Each row is a point on a landscape with many valleys, with its height.
A ball rolls from a point to the lowest of its 2 nearest points, and stops where none of them is lower. Distance is the straight distance between rows; heights are no part of it.
j_827: [189 130 121 188 120 107 136 196 138 140 161 121 102  86  93 162 129 132
 134  94  95 166  32]  height 169
j_124: [ 57 140 175 114  99 158 160 136 118 121 103 114 124 104 155  73 105 123
 121  88 132 134 185]  height 660
j_179: [ 61 197 139 152 109 180 167  75 153 132 151 151 156 172 124 140 138 141
 113 106 118 106 216]  height 467
j_3: [111 130  83 143 158 141 140 125 147  97 109 141 101 150 109 196 145  91
 117 131 155 135 226]  height 506
j_852: [ 96 118 150 165  96 107 120 115 154  90 203 116  85 104 152 156 136 141
 121 108 139 125 134]  height 524
j_363: [122 135 171 138 114 166 100 148 170  97 185 121 121 161  87 182 168 151
 160  65 133  59 159]  height 610
j_957: [157  93 135  99 135 112 115 192 100 149 103 142 104 178 126 121 127 133
 130 179 117 107  34]  height 318
j_346: [188 116 148  78 148 132  92 134 143  80 107 141 120 107 120 129 132  79
 146 107 151 141 183]  height 461
j_357: [172 106 167 115 132 150 115 171 128 106 147 110 132  96 118 136 147 127
 156  78 135 109 120]  height 371
j_418: [187 136 117 123 133  94 148 185  90 174 138 130 137  86 153 127 109 129
 154 113 141 127  75]  height 328
j_454: [ 90  87 151 146  82 167 149 160 181  57 121 115 143 125  72 167 123 113
 110  83 136 132 152]  height 563
j_378: [144 157 114  94 141  74 137 157  72 145 107 129 127 108 165  67  67  95
 169 166 139 156  95]  height 469
j_847: [159 101 176 151 131 109  83 187 114 107 127 103 146 188  68 136 113 117
 134 157  72  68  42]  height 411
j_325: [153 126 167  88 118  77 116 107  88 173 151  91 180 132 181 101 121 139
 151 155 104  98 107]  height 275
j_575: [160 116 145 129 183 132  95 117 141 133 136 124 171 111  72  94 107 147
 110 143 106 160 104]  height 348
j_352: [126 111 124 146 135 136 150 138 110 149 114 159 146  76 109 126 105 130
  82  72 155 156 139]  height 316
j_474: [107 145  39 125 130 105 145 142 107 150 141 105  83 112 164 145 117 150
 181 139 155 172  83]  height 384
j_41: [178 157 157 110 102  78 103 117  82 172 200 162 133 105 168 106 115 144
 141  83 143 109 100]  height 510
j_550: [178 135 172  89 112  81 133 158  97 163 156  91 140 104 194  93 134 126
 168 152 111 113 103]  height 243
j_379: [127 114  85 135 138  92 135 119 141 101 132 137  76 108 139 102 104 105
 117 154 131 201 107]  height 298
j_275: [155 123 138  85 138  80 110 115 109 141 105 140 127 167 145  87 111 109
 112 212 109 118 110]  height 261
j_11: [164 117 111 148 146 109 117 236 113 124 114 123  90 130  83 135 108 127
 165 137 108 139  25]  height 482
j_331: [174 134 164  90 141 113  78 144 133 113 178 160  57 128 154 119 174 131
 141 121 150 121 160]  height 456
j_671: [ 99 108  89 160 111  81 147 107  98 147 118 146 116 114 153 155 102 104
 104 136 151 124 110]  height 295
j_649: [133 170 141 129 140 126 101  33 128 154 133 154 105 120 137  62 146 158
  93 124  92 166 153]  height 332
j_181: [ 95 206 141 144 129 127 115  87  91 159  92 124  89 126 159  76 134 102
 114 126 100 136 207]  height 225
j_737: [154 131 153 169 147 104  79 171 123 108 207 105 110  96  99 172 138 148
 181  70 128 132 112]  height 355
j_21: [135 130 146 101 147 154 159 183 110 175 106 128 135 107 143  75 126 151
 116 125 132 122 107]  height 268
j_766: [ 99 138 103 129 120 121 111 129 107 134 145  97 133 148 155 154 129 133
 156 102 156  99 151]  height 440
j_377: [ 99 111 156 149 115 149 135 137 147  91 121 154 145 165  89 117 103 106
  79 145 126  71 125]  height 389
j_217: [ 76 146 121 103 107 184 115 145 156  89 149 155 134 219 101 131 103 138
 139 139 152  93 128]  height 670
j_635: [ 72 154  99 167 150 153 154  80 135 117 127 137 180 180  96 152 109 111
 134 172 118 108 172]  height 401
j_132: [115 108 128 147 104  63 137  97  89 171 120 121 168 126 164 113  99 118
 112 162 111 102  80]  height 163
j_715: [127  95 118 167 145  84 146 125  80 180 119 147 145 131 150 150 100 128
 107 175 103  82  89]  height 98
j_225: [150 125 103 135 119 106 179 186  95 149 125  98 158  64 162 153  93 119
 185 114 137 128  72]  height 350
j_476: [100 104 141 102  93 156 141  80 151 101 131 138 165 116 123 166 146 137
 138  38 174 131 166]  height 578
j_466: [189 117 119 116 160  98  99 144 104 142 105 140 144 133 124 144 134 116
 128 142 136 113 116]  height 345
j_698: [145 136 114 167 122  91 108 133 132 134 218 129 106  96 133 165 120 165
 151  87 140 149 100]  height 297
j_34: [125 132 202 113 126 148 122 125 145 114 167 139  96 100 145 119 153 133
 129 106 132 103 182]  height 562
j_573: [124 106 132 146 104 141 130  95 137 122 141 120 202 131  97 183 145 140
 134  60 136  89 120]  height 611
j_208: [164  94  96 152 100 106 143 161  97 161 129 130 149 107 124 172 127 140
 142  84 132 115  23]  height 375
j_835: [160 134 104 114 120  65 134  83 123 124 146 144 100 100 160  89  83  92
 136 161 127 194 101]  height 260
j_97: [162 121 122 178 104 112 119 161 131 123 201 116  98  97  91 158 129 153
 149  74 122 162  44]  height 234
j_368: [172 129 124 100 137 123 128 123 126 148 102 157  90  98 166 112 145 114
 107 120 151 153 149]  height 381
j_888: [129 128 120  57  94 128 108 106 139 111 146 103 109 135 178 114 148 142
 182 105 143 149 112]  height 624
j_599: [114 175 209 116 131 173 135  97 149 135 108 145 124 116 147 101 184 117
 126 113 103  79 233]  height 382
j_735: [ 78  97  77 138 197 159 151 132 117 166  71 117 177 157  80 157 115 156
 165 178 118 131  90]  height 252
j_249: [ 62 111 132 171 139 177 173 150 166 104 109 159 155 145  76 135  90 124
  68 163 125 130 145]  height 468
j_535: [109 168  91 116 168 138 125  91 127 172 127  95 144 110 112 113 137 167
 139 137 112 175 132]  height 154
j_741: [ 54 137 108 129 121 164 164 140 168  74 130 142 116 147  88 154 117 122
 105 142 146 172 207]  height 296
j_27: [ 93 197 167 138 125 177 141  69 134 143 149 130 146 152 140 108 162 142
 131 117 112  90 221]  height 425
j_804: [134 126 170 104 120 115 144  83 132 136 102  97 143 130 178  95 156 102
 107 177  97  95 173]  height 91
j_842: [116 113 121 111 104 139  94  89 173  94 152 181  96 155 109 147 152 138
 127  52 164 163 143]  height 728
j_752: [175 120 157 133 149  67 136 160  71 194 116 141 146 125 159 112  98 130
 115 187 106  98  73]  height 184
j_96: [132 107 143 104 110 134 144  90 166  98  89 117 135 152 163 108 153  71
 105 180 108  94 156]  height 153
j_203: [118  95 109 133 135  98 145 149  97 123 112 137 148 118 108 109  59 113
 142 145 136 130  66]  height 443
j_162: [115 112 127 125 102 151  99  90 189  61 158 167 109 184  83 159 149 135
 128 102 147 122 142]  height 712
j_839: [ 92 163  72 134 123  96 158 135  99 168 118  82  78 107 208 127 111 141
 184 166 110 163  95]  height 397
j_163: [135  99 138 154 126  97 107 166 103 105 143 119 140 132  92 126  74 118
 137 142 119 108  69]  height 426
j_432: [ 73 110 130 170 116 120 143 130 136  79 147 122 138 101  91 177  84  88
 110  96 160 124 187]  height 494
j_40: [115 161 115 114  89 116 169  86 102 191  83 113 100  94 205 109 164 142
 125  92 109 156 114]  height 507
j_797: [ 55 140 130 137 113 182 166 171 150  93 131 147 125 157  99 159 106 117
 102 110 154 120 213]  height 339
j_47: [174 109 165 130 103 108  92 216 112 124 148 134  94 146 115 122 128 126
 120 118 131  80  63]  height 383
j_100: [121 116 176 112 128 181 129 123 159 116  97 190 127 121  98  79 127 142
  63 100 142 141 158]  height 511
j_229: [132 105 151 114 101  87 150 126 114 129 129  84 131 104 199 100 132 106
 141 168 108 127 107]  height 257
j_465: [ 99 119  84 148 115 104 135  39 158  90 129 132 140 153 118 151 115 101
 100 146 135 156 168]  height 206
j_633: [ 43 153 147 148 129 188 177 133 142 115 101 111 162 134 123 120 101 117
 104 158 113 112 192]  height 642
j_475: [128 125 125  84  75 121 107 113 127 149 134 140  84 180 190 124 152 140
 125 121 148 100 118]  height 644
j_748: [161  89 163 117 121 142 132 120 158 152 129 100 153 127 141 108 171 164
 114 154  89 114  77]  height 480
j_963: [128 190 129 126 118 106 129  79  81 121  92 120  93 100 169  76 112  91
 136 131 109 160 175]  height 183
j_355: [100 102 133 164 101 128 129  93 146 100 124 169 141 154 101 151 117 104
  70 129 139  86 156]  height 346
j_367: [179 107 125 162 132 137 134 201 133 129 124 115 128  95  76 138 137 143
 125  62 119 151  50]  height 232
j_944: [123 136 138 120 154 171 114 143 148 145 119 175  97 126  89  96 126 140
  67 129 134 149 152]  height 485
j_699: [226 166 166  50 126  60 109 151  81 149 149 145 136 114 172  75 107  99
 163 154 136 166 124]  height 100
j_674: [230 138 167  56 121  86 119 142 108 144 125 165 143  94 148  64 121 102
 125 130 134 165 110]  height 185
j_147: [ 88 120 109 106 124 164 188 160 125 127  68 106 154 100 146 116 121 122
 132 108 146 157 149]  height 215
j_497: [168 114 120 152 105  93  73 154  94 145 144 140 113 168  93 178 144 124
 129  91 127  65  75]  height 550
j_105: [104 101  78 125 149 157 142 162 128 147  62 131 152 149  92 151 118 155
 140 135 137 143  65]  height 299
j_195: [171 123 110 174 182 138 104 152 129 136 114 134 155 154  65 195 142 126
 115 141 112  84 144]  height 464
j_795: [113 138  85 132 189 122 118 107 123 140 122 116 170 106 105 112 100 142
 143 134 136 185 125]  height 228
j_689: [102  73 107 152  94 134 147 107 163  79 117 142 138 145 109 188 133  97
  89 120 139 127 175]  height 288
j_16: [120 139 171 114 140 184 140 121 139 156  90 154 143 115 133 109 168 140
  82 116 123 100 204]  height 343
j_51: [120 102 104  86 145 148 114 126 123 132 122 117 152 167 113  87 113 158
 155 182 124 144  48]  height 435
j_952: [171 121 161 105 138 116  88 223 108 145 137 129  84 165 131  95 119 141
 114 160 119  91  65]  height 353
j_777: [ 57 124 115 118  95 167 177 126 139 105  84 112 138 130 143 138 137 121
 118  94 153 142 175]  height 187
j_29: [124 166  95 124 117  83 150  80  92 118  97 149  91  74 158  80  84  85
 126 131 134 200 139]  height 220
j_129: [118 136 117 142 133 125  90 164 122 114 189 107 107 142 110 167 128 139
 167  89 163 112 130]  height 405
j_678: [148 134 169 156 121 157  76 131 148 104 186 107 150 162  81 169 174 153
 140  89 114  70 123]  height 632
j_784: [142  78  97 159 117 112 125 103 162  85 109 134 136 139  86 214 151 109
 102  96 142 129 133]  height 340
j_595: [112  84 141 129 123 173 155 144 161  79 118  84 159 104 113 157 131 130
 121  93 131 144 140]  height 577
j_587: [130 121 118 107 129 157 156 173 113 147  66 123 159  89 135  94 111 117
 127 113 157 141 106]  height 239
j_528: [148 118 121 128 128 127 135  91 122 164 110 156 137  86 144 114 142 131
  87  80 150 150 139]  height 349
j_873: [160  93 128 158  97  76 136 174 129  79 160 123  73  80 149 180 115  89
 141 121 148 140 123]  height 493
j_69: [ 98 161 113 131 100 106 168 143  88 155 108  93  74  97 206 110 121 120
 146 132 120 141 133]  height 407
j_392: [105 124 135 141 142 136 118 116 157 102 148 119 156 156  90 115 123 136
 123 179 108 126 128]  height 344
j_131: [169 113 124 149 174  85 116 152 123 124 141 108 112 108 133 122 110 100
 150 203 106 139 128]  height 442
j_492: [ 89 217 135 151 143 195 175  97 164 115 165 170 151 173  86 124 125 119
 114 113 132 130 246]  height 522
j_971: [ 72 196 127 148 119 126 149  87  78 153  68 125 129 128 143  75  96 107
 112 150 103 120 179]  height 262
j_341: [ 95 149 177 116 101 156 126  88 142 139 168  94 121 111 166  86 156 155
 143 114 103 124 141]  height 536
j_648: [218 164 189  70 134  84 124 183  99 171 172 118 151  87 174  92 130 136
 168 132 119 146 103]  height 198
j_979: [102  96  86 187 135  94  99 100 146  93 151 130 125 139  73 193 109 136
 125 145 124 144  56]  height 436
j_823: [ 67 142 174 119  96 174 148 135 137  98 105 131 164 132 114  82  97 106
 103 129 129  99 179]  height 653
j_790: [ 91 165 110 133 168 168 134 152 102 195  89 149 143 153 126 111 127 145
 115 166 123  99 144]  height 337
j_859: [190 108 132 127 157 100 123 132 129 141 124 137 143 103 114  99 116 138
 101 149 116 176  79]  height 392
j_553: [123 112 182 117 107 165 140 119 166 153 118 103 124 137 173  94 187 152
  88 161 103  98 123]  height 459
j_701: [134 109 121 109 145 156 142 173 171  85 115 116  76  89 122 120 123 141
 123 124 157 204 131]  height 233
j_384: [130 117 140 179 115 160 113 125 143 110 165 119 181 171  61 191 158 139
 134  81 100  75 122]  height 635
j_9: [214 136 143 121  97  94 108 171 100 170 181 159  94 113 160 149 170 156
 158  86 131 106  60]  height 509
j_652: [119 119 134  96  89  91 134  93  91 117  94  93 167 138 189  87 100 102
 157 169 113 109  95]  height 235
j_540: [120 121 141  72 110 172 118 133 130 145 122 135 161 141 134  69 123 150
 130  90 145 119  92]  height 471
j_931: [127  89 110  99 123 154 128  97 185  88 132 102 136 130 117 135 166 154
 125 125 133 167 123]  height 603
j_680: [ 71 134 127 186 129 151 147 118 150 140 155 111 129 164 135 159 141 149
  97 185 103  80 160]  height 362
j_332: [ 66 186 140 142 113 163 134  75 130 166 107 159 116 165 124  76 125 163
  72 138 109 127 166]  height 408
j_501: [ 76 173 128 151 155 197 183 135 160 109 129 153 182 155  69 138  96 119
  98 143 137 144 229]  height 576
j_813: [162 138 161 106 147  98 124 108  94 149  89  91 150 130 165  90 131  82
 122 205  74 107 167]  height 155
j_905: [210 126 149 100 130 115  97 159 126 142 162 157  88 119 143 137 173 143
 156  85 144 123 106]  height 491
j_899: [184 106 141 143 173 109 101 137 129 130 116 127 156 152  87 156 142 106
 116 173 102  92 116]  height 399
j_651: [171  95 154 148 102  92 105 193 116 120 132 119 123 143  91 132 108 115
 115 126  93  92  30]  height 406
j_309: [ 98  97 123 123 115 149 138 146 182  62 131 139  82 110 117 155 132 126
  87 107 152 187 159]  height 174
j_662: [103 175 150 121 159 138 133 107 113 169 148 123 115  76 129  53 119 154
 123  89 127 185 162]  height 150
j_603: [ 74 159 117 155 139 125 152 123  74 188  78 141 133 121 161 105 104 132
 101 145 129 109 147]  height 294
j_42: [141  80 166 155 115 135 129 153 160  46 121 125 137 115  85 180 141  91
 110  97 139 110 171]  height 545
j_61: [ 84 121 123 173 137 146 163 107 146 101 145  88 180 115  95 187 116 125
 140 139 127 110 197]  height 495
j_152: [ 65 133 110 161 142 110 134 136 104 103 140 131 116 110 119 132  67 115
 125 130 159 131 174]  height 462
j_446: [109 119 154 155 124 127 127 129 152 166 146 123 104 143 161 111 152 171
  98 188  95 107 113]  height 434
j_70: [150 103 140 172 150 110  93 192 133 114 145  82  81 160  88 162 145 139
 150 161  77 104  43]  height 438
j_951: [143 110  85 167 118 105 132 134 113 143 124 149 110 122 124 173 128 139
 109 108 134 130  77]  height 338
j_686: [ 86 170 137 122 117 129 118  60 134 144 126 137 119 134 132  50 131 158
 104 113 122 154 129]  height 369
j_240: [232 121 146  77 118  94 122 157 102 155 126 172 137 125 146  84 116 122
 122 146 114 163  58]  height 238
j_107: [119 112 152  86 100 144 152  81 168  90 111 142 126  99 142 147 173 119
 134  50 159 154 198]  height 565
j_356: [158  95  96 136 127 132 139 168 119 175 105 120 131 140 114 155 140 170
 140 116 121 121  10]  height 400
j_321: [107 175 118 109 113 141 154  87 103 159  73  85 129  93 175 104 164 135
 159  94 112 160 160]  height 500
j_870: [130 122 194  56 110 169 116  95 150 124 135 150 144 146 141  69 163 143
 139  91 128 104 130]  height 492
j_390: [ 80 136 117 115 113  83 118  53  98 111 120  93 144 162 162 101 101 102
 158 183 105 128 121]  height 207
j_33: [101 128  83 151 139 137 160 150 119 166  71 121 104 112 160 163 138 147
 107 152 133 116 131]  height 253
j_159: [131 115  98 122 118 140 118 131 155 106 139 114  82 143 141 175 176 141
 146 124 156 136 155]  height 437
j_807: [134 142 134 117  80 106 162 103 116 180 119 129  91  94 198  86 140 135
 119 120 115 148  81]  height 515
j_994: [133  88 109 148 136 112 180 152 103 117 106 102 146  78 148 165 106 116
 156 138 128 117  80]  height 366
j_755: [122 177 169  92 158 167 114  83 152  98 133 141 153 116 113  99 163 118
 154  94 133 129 241]  height 529
j_541: [116 149 157  93 134 171 142  90 164 119 119 139 114  99 155 124 167 130
 133  79 130 147 222]  height 552
j_198: [ 69 193 145 147 157 185 162 124 127 143 103  98 144 120 118  93 119 131
 122 156 107 128 217]  height 630
j_544: [119 149 117 153 149 152  95 163 134 102 167  98 120 127  70 177 147 163
 154  76 145 135 156]  height 445
j_458: [120  78  90 110 118 132 139 155 122 137 105 107 132 145 138 122 121 161
 153 146 125 138   8]  height 421
j_315: [116 150 182 114 121 183 113 132 148 117 173 132 125 149 138 148 176 145
 153  85 150  73 198]  height 584
j_911: [191 105 123 103 132 143 118 140 134 106 129 160 128  88  91 113 129 135
 129  57 152 185  83]  height 341
j_76: [155 112 180 122 137 138 115 100 146 150 165  80 172 109 138 112 160 161
 134 119 102 115 123]  height 501
j_793: [222 116 159 102 139 129  97 144 147  92 130 156 126 103  69 127 158 102
 140  39 127 152  97]  height 376
j_711: [135  87 126 114 143 124 130 146 131 128 110  93 147 158 135 147 129 138
 141 191 111  84  96]  height 315
j_288: [189 124 135 132 143 138 124 178 124 123 169 113 110  66 131 171 168 133
 185  58 150 134 143]  height 342
j_717: [ 91 159 106 165 142 178 153 101 149 110 151 114 174 162  82 161 129 142
 138 141 134 111 192]  height 453
j_515: [134 133 174 128 133 118 132 123 140 141 177  69 118  67 168 105 140 158
 153 128 112 140 128]  height 521
j_829: [155  98 138 161 150 124 105 203 132 116 107 113  94 165 101 192 150 129
 133 175  88  73  77]  height 410
j_987: [108 108 126 158 103  79 157  79 111 143 112 140 126 104 169 123 105  90
  74 139 129 126 140]  height 258
j_960: [134 135 165 103 146 180 136 155 128 190 106 143 155 118 128  85 147 158
 102 111 122  94 152]  height 303
j_801: [172  99 182 102 126 105  57 170 101 125 136 135 148 192  84 105 128 114
 120 162  99  73  68]  height 377
j_725: [100 136  63 156 146  89 135 137  98 131 157 145  83 108 132 143  85 151
 160 144 152 180  76]  height 360
j_296: [104 129 143 132 109 171 140  95 145 133 154 117 178 122 120 141 146 160
 136  69 146 104 138]  height 594
j_529: [164 150 135  93 126 101  88  99  92 175 152 150 163 132 141  83 120 144
 130 108 140 127 108]  height 535
j_422: [ 71 185 128 156 138 151 146  74 108 145  95 136 171 153 124  89  95 106
 104 163 100 102 176]  height 302
j_99: [127 151 120 107 133 106 119  89 106 133  74 126 115 162 162  86 120  91
 122 207  92 119 153]  height 210
j_779: [ 41 159  97 173 144 135 157  71 119 138 117 121 146 165 114 124 100 137
 133 184  98 123 151]  height 352
j_561: [156 114 133 137 161  84 126 135 106 139 132 113 146  90 137  90  90 126
 124 189  98 163 103]  height 419
j_385: [160 131 117 106 136  97  73  89  94 123 157 121 170 173 110 134 113 120
 151 137 143  88 119]  height 598
j_35: [100 137 128  93  75 126 111 103 118 119 149 130  96 150 181 103 133 134
 139  90 152 133 100]  height 633
j_750: [232 133 140 101 148 100 111 174  89 170 128 145 144 115 133 108 140 130
 120 123 119 130  86]  height 286
j_647: [ 98  98 105 150 146 116 139  69 167 110 135 109 158 125 112 135 116 131
 113 170 110 165 120]  height 289
j_923: [147 117 129 144 149 132 110 219 116 108 134 136  85 116  72 118  84 133
 127 127 122 154  69]  height 498
j_654: [ 76 131 113 152 132 132 155 124 129 141 114 164 129 111 113 120 103 145
  60 116 151 163 163]  height 270
j_891: [117 121  79 158 153  83 139 115 143 126 154 123  91  94 135 125  89 132
 145 178 114 191  74]  height 329
j_140: [117 120  96 139 125 149 140 162 111 148  81 150 134 148 127 173 144 125
 105 112 156  97 154]  height 201
j_88: [138 132  81 108 125 108  93  80 121 155 106 158 109 184 146 134 158 126
 117 168 131 113 128]  height 684
j_703: [133  76  80 166 100 105 108  93 149  77 133 130 103 150 104 201 151 111
 116 123 125 131  86]  height 386
j_943: [132 131  83 110 129  95 161 139  83 140  96 142 140 107 148  95  61 102
 147 145 148 161  63]  height 455
j_449: [ 79 160 117 151 140 141 150 101 121 169 127 134 107  78 118  90 100 154
  79 109 125 187 148]  height 213
j_191: [175 130 144  74 145 105  66 135 111 115 122 142 154 183 107  91 123 109
 125 195 103 101 106]  height 321
j_165: [122 133  85 181 166 146 129 128 141 151 126 113 146 140  90 207 152 153
 130 134 122 109 161]  height 517
j_975: [127 106 187 134 111 130 101 135 157 107 196 124  75  96 144 112 145 144
 125  86 136 131 128]  height 544
j_412: [132 142 145 158 153 146 122 139 153 101 141 157 120 119  92 172 139 105
 106 128 137 114 224]  height 549
j_972: [139  94 100 153 150 142 123 152 156 118 101 115 119 190 102 180 161 137
 127 206 104  84 112]  height 361
j_204: [123 121 128 100 110 139 149  66 155  95  56 151 148 144 155 125 150  67
  89 154 121 123 198]  height 216
j_677: [215 135 138 129 117 118 124 220 139 113 152 129  83  77 128 165 144 121
 178  66 142 142  91]  height 310
j_993: [143  95 135 128 120 125 100 169 160  93 146 120  95 159 110 129 134 136
 121 154 121 125  72]  height 427
j_473: [ 82 128  82  93 122 126 135 113  94 121 104 110 181 162 134 140  97 123
 172 105 158 116  90]  height 634
j_2: [152 114  91 129 179  83 135 153  84 180  87 126 141 137 141 144 110 127
 167 192 108 125  80]  height 245
j_659: [ 92 150 104 115 105 147  96  88 163  85 164 156 120 192 100 125 120 128
 128 125 158 127 156]  height 692
j_906: [129  99 132 156  91  81 130 127 141  88 174 111  93  99 159 143 105 110
 143 120 140 134 102]  height 505
j_607: [144 157  98  62 115  92 142 142  92 137 100  83 134 116 190  77 108 100
 187 148 123 174 113]  height 479
j_383: [129 136 149 119 105 101 123 101  90 163 155 132 117  99 187 120 129 131
 145  81 147 108 138]  height 490
j_941: [111 149 110 141 154 172 108 148 143 151 163 111 154 149  86 171 155 162
 148 110 139 102 151]  height 488
j_962: [101 118  73 128 190 127 130 128  81 186  78 139 162 147 119 126 105 142
 184 186 116 125  80]  height 197
j_365: [181 100 128 147 144  99 126 169 123 102 144  99  90  77 148 153 123  79
 127 155 124 130 137]  height 472
j_890: [ 55 149 112 154  93 105 160 125  97 135 113 114  84 107 186 132  99 111
 119 119 155 122 170]  height 420
j_773: [125 122  82 136 139 134 121 102 167  94 128 136  93 141 111 178 150 123
 123 142 148 159 174]  height 470
j_894: [145 163 122 101 163 134 120  90 124 178 123 113 132  86 141  62 142 172
 117 127 102 182 123]  height 71
j_493: [ 97 124  82 120 115 109 134  60 117  93 100 130 148 148 138 126  97  74
 136 142 156 143 140]  height 110
j_694: [178 116 150 100 130 115  88  99 153 125 145 177  80 117 135 121 161 118
 114 101 146 131 151]  height 422
j_614: [ 53 140  80  98 117 156 134 125 115 139 100 130 138 162 132 116 105 146
 148 116 165 114 112]  height 643
j_184: [164 105 131 131  99  63 148  80  97 147 124 155 143  97 183 116 103 103
 106 123 121 125  99]  height 214
j_270: [ 89 122  72 124 129  78 136  66 115 106  98 102 124 127 160 131  94  88
 160 189 108 149 127]  height 173
j_158: [110 141 134 104  96 156 128  75 148 108 103 149 137 158 138 125 159 116
 110 118 132 102 188]  height 276
j_316: [154  95 143 123 121 148 103 127 160  90 146 135 124 151 108 145 143 118
 113 150 121 101 125]  height 394
j_25: [147 101  82 118 105  84 115  87 112 130 135 132 119 165 163 143 136 131
 137 161 127 131  76]  height 669
j_935: [ 62 124  91 136 103 168 123 140 145 120 135 143 116 191 114 144 116 161
 123 124 161  94 122]  height 654
j_447: [152 159 153  86 150 158 103 118 143  99 111 145 151 139 106 116 143  95
 149 112 151 121 214]  height 499
j_374: [138 180 112  74 146 137 141 116 101 138  87  90 125  93 165  78 132 110
 170 125 138 173 137]  height 489
j_851: [ 99  83 120 135 123 146 152 112 180  64 115 131 128 120 101 159 120 109
  84 132 126 169 202]  height 236
j_690: [131 136  95  91 125 116 103  96  95 101 116 118 183 169 125 142 118  93
 170 119 163  97 141]  height 620
j_121: [224 127 137 104 161 113  86 145 137  79 132 176 118  89  90 142 136  96
 124  77 164 143 141]  height 418
j_727: [115  87 146 188 122 118 113 136 141  60 154 107 149 114  75 168  96 106
 118 114 121 119 140]  height 519
j_212: [153 115 111  87 137 119 133 159 106 165  90 119 124 148 163 121 137 139
 149 186 113 110  90]  height 283
j_266: [199 120 103 107 130 130 155 161 160 107 147 149 110  60 131 120 125 128
 134  99 146 213  80]  height 305
j_414: [163 101 130 141 137 142 151 180 165 111 141 123  95  55 114 128 139 143
 120  97 148 192 126]  height 269
j_182: [123 132 128  69 127 153 117 132 145 153 122 117 157 154 134  60 132 177
 129 145 126 149  73]  height 452
j_349: [140 142 159 139 139 159 149 111 155  99 114 181 139 159 114 150 134  80
  90 150 140  97 238]  height 592
j_362: [161 120 120 182 144 128  92 148 120 153 137 138 126 161  87 198 163 130
 112 112 113  66 117]  height 513
j_579: [124 211 126 136 142 129 108  46 106 154  91 136 116 141 129  65 146 130
 108 140  83 159 185]  height 279
j_190: [ 82 133 107 132 108 157 152 129 126 137  87 136 107 141 152 171 148 125
 106 105 159 122 187]  height 141
j_353: [205 124 141 147 100  84  99 178  98 151 173 117 104 152 120 180 153 142
 151  95 111  85  47]  height 530
j_517: [179 118 100 151 118 135 144 207 132 115 141 124 102  76 105 173 147 140
 154  52 155 172  83]  height 277
j_887: [134  99 106  69 111 151 112 123 163  71 134 100 133 139 132 136 155 132
 169  94 156 155 121]  height 615
j_841: [100 129 199  88  93 170 124  77 158 120 133 187 129 133 132  67 138 143
  89  91 125 124 153]  height 508
j_364: [ 83 143 157 151 132 143 134 112 146 154 135 113 131 176 141 109 141 141
 106 207  84  78 142]  height 404
j_253: [125 140 127 129 141  82 116  88  99 162 134  87 150 142 161 117 115 127
 164 169 107 117 132]  height 247
j_754: [ 93 165 129 131 185 184 146 151 150 131 114 121 155 127  73 122 125 136
 114 144 134 148 200]  height 609
j_17: [145 108 122 101  97 102  94 128 116 112 147 142 109 174 141 148 140 121
 148 117 150  97  94]  height 656
j_227: [ 84 135 153 144 115 191 158 136 161  97 129 182 143 172  74 108 101 120
  66 146 133 112 165]  height 431
j_429: [184 122 108 162 165  97 104 192 131 147 141 109  87 131  86 158 125 146
 153 160  85 147  24]  height 463
j_440: [102 134 125 183 149 137 140 141 125 168 118 124 120 122 140 155 127 126
 101 163 118  83 153]  height 304
j_854: [ 78 158  89 155 122 101 130 129 103 114 126 117  91 133 151 147  95  81
 143 150 146 110 192]  height 439
j_872: [ 78 164 131 144 161 179 147 112 153 161 105 172 131 134  97  78 121 145
  62 147 109 142 177]  height 446
j_224: [126 148 175 100  93 135 143  95 128 170 127 106  88  98 200  68 164 157
 114 130  93 140 123]  height 525
j_908: [ 80  89 131  98 114 184 170 119 191  88 128 100 141 106 119 146 152 157
 124  92 158 178 147]  height 589
j_248: [121 120 105 144 163 149 123 148 137 122 121 127 160 109  74 123 106 143
 131 127 134 162 122]  height 287
j_977: [151 159 130 127 143 110  77  90 107 151 183 150 172 144 100 112 124 137
 141  90 140 101 144]  height 567
j_164: [131 124 137 136 155 139 107 180 123 132 128 155  95 120 101 103 102 146
  92 139 134 129 114]  height 512
j_495: [127 126  85 125 115 112 131 135 134 139 160  99  69 119 169 171 162 154
 150 132 156 139  98]  height 409
j_739: [102  99 112 153 131 116 150 122 124 121  95  94 167 116 130 162 114 125
 152 163 119  93 122]  height 347
j_840: [150 109 129 146 112 108 116 111 122 131 160 105 132 107 160 173 155 128
 157  72 144 109 130]  height 466

Where does a ball stop that starts at each point below?
j_931 -> j_963
j_943 -> j_962
j_3 -> j_963
j_182 -> j_715
j_198 -> j_190
j_515 -> j_190
j_923 -> j_962
j_296 -> j_309

Call two points neighbours if one is among the 2 nearest of the other. Go from one point of each pair to the other, from neighbour to neighbour, staying as low as possible. Name the highest point that can't be avoided.
j_699 and j_962 -> j_994
j_493 and j_827 -> j_165
j_493 and j_699 -> j_229
j_715 and j_309 -> j_979
j_190 and j_963 -> j_790
j_804 and j_493 -> j_847
